Points on a hilly landscape, in no order, each with its height.
A ball rolls from a point to the lowest of its 2 nearest points, and stops where none of them is lower. Distance is the straight distance between rows; heights are no part of it.
J381 (h 561): 111, 159, 100, 124, 137, 151, 89, 108, 158, 187, 171, 119, 87, 89, 119, 110, 167, 89, 101, 126, 111, 136
J765 (h 195): 167, 189, 141, 159, 82, 78, 18, 155, 114, 168, 159, 193, 152, 168, 87, 184, 156, 169, 122, 142, 31, 139
J453 (h 527): 131, 154, 121, 162, 147, 126, 82, 159, 153, 170, 185, 83, 89, 114, 101, 156, 195, 107, 102, 138, 93, 121
J782 (h 300): 107, 148, 146, 74, 138, 124, 156, 138, 159, 116, 100, 124, 129, 114, 176, 108, 129, 153, 162, 103, 127, 93
J834 (h 896): 166, 108, 109, 141, 144, 101, 49, 130, 79, 197, 134, 164, 122, 85, 145, 130, 128, 199, 122, 131, 104, 89
J122 (h 262): 153, 125, 65, 154, 145, 139, 109, 153, 67, 125, 128, 139, 96, 112, 158, 107, 112, 108, 135, 161, 146, 86
J667 (h 433): 149, 153, 160, 162, 168, 87, 53, 138, 115, 179, 127, 141, 131, 121, 94, 173, 183, 133, 153, 121, 89, 75
J323 (h 783): 150, 124, 133, 126, 103, 115, 99, 131, 105, 199, 123, 176, 127, 88, 61, 108, 148, 114, 163, 103, 176, 106
J265 (h 257): 133, 112, 143, 173, 142, 154, 126, 144, 143, 183, 124, 143, 122, 88, 115, 188, 167, 149, 188, 78, 145, 90
J659 (h 567): 177, 136, 126, 114, 79, 113, 153, 122, 89, 71, 128, 64, 206, 136, 112, 80, 72, 125, 129, 93, 137, 159
J697 (h 270): 145, 189, 174, 161, 100, 82, 56, 154, 141, 193, 161, 160, 166, 192, 102, 212, 205, 162, 168, 153, 30, 159
J940 (h 620): 198, 99, 144, 181, 105, 129, 162, 126, 36, 184, 154, 97, 128, 100, 160, 129, 128, 79, 105, 131, 117, 145
J67 (h 468): 178, 98, 109, 108, 103, 165, 191, 147, 168, 45, 90, 114, 158, 149, 118, 111, 139, 113, 123, 126, 171, 99
J31 (h 811): 152, 111, 124, 144, 87, 79, 116, 140, 91, 179, 135, 210, 117, 69, 88, 133, 124, 140, 166, 56, 122, 130
J549 (h 438): 70, 145, 128, 144, 164, 131, 180, 137, 131, 113, 101, 67, 101, 144, 148, 131, 97, 83, 86, 167, 156, 138
J434 (h 850): 176, 84, 100, 138, 98, 90, 106, 134, 56, 166, 127, 203, 116, 63, 145, 121, 127, 179, 143, 99, 123, 120
J828 (h 261): 120, 124, 73, 142, 85, 119, 134, 95, 11, 141, 139, 129, 127, 117, 89, 88, 167, 147, 88, 161, 137, 138
J258 (h 359): 155, 112, 109, 164, 62, 130, 151, 122, 106, 151, 128, 145, 135, 63, 105, 121, 141, 178, 100, 116, 148, 182
J230 (h 443): 46, 152, 150, 135, 162, 130, 163, 85, 206, 92, 104, 136, 90, 174, 189, 164, 85, 150, 117, 114, 127, 129
J34 (h 673): 103, 143, 111, 144, 73, 118, 157, 139, 111, 55, 125, 122, 159, 83, 145, 139, 137, 195, 181, 103, 109, 153
J441 (h 213): 122, 150, 149, 150, 119, 116, 107, 89, 88, 171, 181, 99, 123, 133, 54, 84, 155, 78, 113, 180, 100, 163
J440 (h 431): 109, 93, 111, 110, 124, 175, 204, 135, 197, 87, 101, 123, 124, 136, 102, 132, 122, 86, 121, 154, 153, 117
J614 (h 393): 93, 129, 138, 143, 140, 127, 166, 124, 176, 99, 114, 122, 72, 180, 159, 137, 55, 76, 56, 169, 143, 134
J129 (h 336): 121, 121, 79, 138, 85, 142, 170, 104, 92, 131, 107, 122, 142, 90, 106, 87, 152, 158, 122, 163, 124, 124
J592 (h 807): 164, 121, 101, 92, 89, 169, 180, 136, 105, 54, 111, 55, 205, 208, 124, 78, 149, 137, 87, 124, 168, 168
J812 (h 235): 127, 108, 98, 69, 163, 130, 172, 160, 189, 112, 94, 102, 137, 167, 181, 82, 120, 143, 137, 84, 148, 118
J509 (h 707): 121, 76, 158, 58, 145, 110, 185, 92, 113, 141, 97, 92, 145, 101, 145, 92, 142, 141, 104, 146, 140, 108
J52 (h 512): 216, 125, 159, 204, 104, 81, 101, 121, 100, 196, 146, 185, 124, 103, 96, 158, 135, 140, 114, 98, 37, 127
J760 (h 654): 75, 122, 134, 117, 154, 119, 139, 139, 188, 89, 92, 96, 182, 129, 97, 127, 42, 108, 160, 110, 109, 123
J468 (h 679): 117, 48, 159, 76, 185, 111, 148, 108, 101, 150, 143, 118, 121, 116, 139, 105, 122, 95, 118, 156, 131, 135
J170 (h 395): 119, 180, 160, 111, 131, 146, 42, 136, 117, 113, 122, 160, 117, 87, 151, 165, 104, 109, 104, 164, 117, 119
J186 (h 105): 128, 83, 116, 106, 182, 122, 145, 165, 149, 62, 88, 135, 121, 154, 157, 126, 103, 154, 149, 152, 204, 116
J674 (h 392): 135, 153, 166, 134, 133, 122, 50, 142, 100, 182, 163, 163, 87, 147, 83, 146, 173, 161, 161, 154, 137, 88
J881 (h 733): 120, 86, 131, 36, 149, 97, 189, 125, 112, 124, 85, 58, 184, 138, 170, 82, 148, 144, 85, 100, 143, 142
J106 (h 584): 87, 114, 120, 111, 141, 152, 126, 121, 239, 46, 92, 146, 164, 208, 176, 183, 63, 135, 131, 84, 101, 136
J51 (h 172): 127, 131, 108, 169, 73, 106, 97, 127, 44, 133, 138, 152, 116, 111, 64, 113, 140, 188, 92, 175, 87, 117
J315 (h 753): 89, 150, 83, 102, 163, 119, 139, 147, 184, 91, 77, 151, 121, 157, 119, 81, 78, 82, 135, 128, 207, 130
J238 (h 349): 79, 121, 149, 150, 178, 154, 116, 136, 184, 147, 139, 124, 65, 171, 97, 155, 63, 79, 95, 178, 132, 119
J360 (h 586): 193, 120, 98, 186, 115, 93, 123, 138, 32, 217, 167, 101, 107, 133, 117, 120, 181, 112, 83, 124, 89, 138
J390 (h 610): 88, 145, 175, 139, 119, 135, 133, 131, 88, 90, 145, 120, 119, 128, 155, 159, 107, 150, 207, 134, 71, 97
J561 (h 160): 155, 117, 148, 182, 148, 123, 141, 85, 133, 185, 123, 142, 108, 65, 131, 147, 168, 190, 145, 112, 160, 105
J949 (h 764): 137, 114, 130, 88, 89, 140, 182, 135, 91, 148, 87, 51, 215, 121, 130, 83, 132, 176, 104, 110, 165, 163
J483 (h 590): 98, 172, 108, 128, 100, 155, 139, 125, 160, 53, 99, 151, 174, 115, 177, 172, 141, 169, 203, 96, 99, 137
J422 (h 343): 164, 168, 164, 161, 123, 94, 51, 84, 111, 173, 178, 170, 114, 120, 70, 132, 175, 190, 126, 126, 144, 131
J184 (h 521): 55, 120, 126, 129, 145, 100, 152, 118, 207, 60, 82, 164, 110, 229, 200, 200, 73, 150, 133, 73, 126, 117
J649 (h 624): 66, 125, 112, 95, 130, 160, 132, 157, 199, 68, 86, 102, 156, 191, 140, 150, 45, 154, 150, 103, 116, 105
J868 (h 379): 99, 115, 127, 115, 100, 190, 166, 162, 165, 161, 128, 117, 98, 109, 109, 146, 155, 103, 147, 131, 149, 108
J124 (h 763): 141, 101, 126, 106, 136, 124, 116, 121, 90, 178, 162, 150, 93, 87, 102, 105, 191, 98, 139, 108, 183, 132
J758 (h 735): 121, 133, 131, 102, 142, 118, 118, 121, 122, 124, 142, 168, 95, 69, 146, 103, 166, 128, 159, 118, 207, 152
J652 (h 260): 154, 128, 163, 169, 109, 86, 132, 78, 105, 165, 137, 170, 119, 62, 96, 116, 164, 184, 115, 119, 155, 157
J936 (h 321): 98, 113, 146, 128, 186, 146, 123, 103, 159, 166, 139, 101, 103, 147, 63, 121, 112, 53, 83, 170, 142, 142
J484 (h 469): 177, 131, 168, 174, 124, 118, 94, 112, 131, 166, 136, 160, 127, 91, 80, 146, 157, 107, 133, 139, 79, 84
J517 (h 175): 119, 102, 122, 87, 173, 107, 156, 178, 209, 67, 74, 129, 122, 207, 165, 108, 99, 164, 115, 105, 184, 132
J802 (h 486): 108, 120, 126, 130, 117, 171, 188, 155, 142, 93, 119, 38, 140, 134, 169, 123, 77, 107, 90, 145, 119, 152
J159 (h 529): 80, 144, 129, 130, 172, 160, 72, 98, 128, 158, 137, 157, 91, 172, 153, 197, 146, 111, 194, 108, 58, 67
J896 (h 505): 179, 126, 177, 115, 102, 155, 162, 156, 178, 40, 102, 124, 160, 121, 149, 149, 118, 116, 136, 129, 137, 122
J76 (h 729): 77, 182, 106, 84, 164, 114, 101, 130, 191, 62, 94, 172, 104, 131, 156, 125, 89, 103, 133, 111, 172, 135
J788 (h 488): 108, 165, 139, 142, 105, 173, 88, 140, 143, 71, 106, 155, 149, 78, 169, 207, 122, 143, 148, 150, 117, 140
J719 (h 604): 110, 153, 131, 117, 153, 180, 89, 103, 190, 151, 157, 120, 97, 82, 160, 140, 109, 120, 109, 122, 151, 157
J784 (h 570): 89, 141, 162, 113, 150, 163, 96, 140, 113, 135, 158, 139, 100, 147, 183, 163, 91, 109, 184, 137, 52, 102
J753 (h 485): 117, 168, 101, 155, 157, 142, 49, 144, 138, 181, 182, 123, 97, 154, 154, 170, 174, 119, 161, 125, 50, 97
J962 (h 187): 147, 99, 67, 97, 143, 140, 141, 133, 84, 94, 100, 124, 146, 129, 145, 85, 111, 138, 147, 141, 195, 110
J750 (h 252): 103, 126, 102, 114, 121, 158, 124, 59, 81, 157, 163, 106, 137, 151, 46, 88, 168, 60, 87, 165, 158, 139
J654 (h 325): 146, 93, 121, 153, 140, 163, 148, 179, 142, 172, 112, 106, 121, 93, 131, 159, 120, 113, 151, 103, 175, 98
J996 (h 690): 100, 148, 134, 87, 174, 121, 114, 106, 171, 75, 146, 167, 88, 114, 192, 129, 124, 139, 146, 92, 183, 156
J305 (h 824): 116, 90, 72, 65, 124, 156, 203, 124, 140, 76, 107, 92, 172, 218, 145, 53, 150, 120, 101, 142, 144, 150
J351 (h 332): 137, 171, 111, 152, 129, 119, 58, 164, 76, 133, 137, 152, 107, 81, 144, 134, 132, 106, 133, 155, 94, 116
J107 (h 651): 160, 87, 156, 129, 124, 132, 163, 114, 81, 153, 160, 121, 120, 106, 125, 102, 119, 91, 152, 154, 102, 130
J895 (h 539): 198, 123, 149, 116, 104, 123, 133, 138, 143, 42, 117, 107, 193, 105, 135, 114, 75, 88, 128, 94, 126, 123
J869 (h 550): 225, 135, 138, 190, 115, 59, 89, 152, 94, 230, 177, 141, 123, 143, 116, 144, 153, 137, 71, 120, 50, 147
J714 (h 788): 120, 109, 120, 86, 98, 160, 163, 139, 140, 93, 105, 51, 177, 157, 107, 97, 112, 159, 96, 134, 207, 156
J33 (h 106): 153, 158, 132, 190, 71, 93, 62, 128, 87, 141, 175, 165, 126, 142, 53, 148, 141, 179, 103, 163, 49, 134
J578 (h 588): 154, 144, 156, 118, 90, 138, 182, 105, 126, 113, 139, 58, 170, 123, 108, 92, 70, 125, 163, 63, 142, 124
J104 (h 665): 99, 115, 147, 184, 101, 129, 167, 160, 82, 97, 144, 113, 130, 83, 137, 152, 136, 162, 177, 139, 94, 148
J691 (h 650): 120, 156, 122, 105, 165, 137, 159, 100, 173, 107, 155, 123, 62, 116, 187, 106, 110, 92, 108, 104, 181, 163
J793 (h 173): 165, 154, 165, 160, 91, 72, 69, 125, 79, 160, 194, 133, 119, 146, 53, 95, 159, 121, 130, 169, 74, 135
J998 (h 842): 134, 66, 78, 68, 152, 140, 187, 101, 154, 84, 71, 121, 190, 191, 158, 84, 139, 86, 49, 138, 157, 156
J68 (h 290): 86, 113, 111, 86, 167, 136, 129, 74, 119, 143, 135, 119, 134, 160, 81, 95, 120, 32, 74, 163, 170, 167
J841 (h 376): 77, 147, 133, 109, 158, 131, 192, 129, 200, 88, 102, 160, 88, 159, 198, 123, 111, 121, 157, 138, 110, 119

Write out the way that a ball takes from each point below.
J34: J483 J788 J170 J351 J122 J962 J186
J549: J614 J238 J936 J68 J750 J441 J793 J33
J949: J881 J509 J468 J107 J940 J360 J869 J52 J484 J667 J674 J422 J652 J561
J649: J106 J184 J230 J841 J782 J812 J517 J186
J124: J758 J996 J691 J719 J381 J453 J753
J998: J881 J509 J468 J107 J940 J360 J869 J52 J484 J667 J674 J422 J652 J561
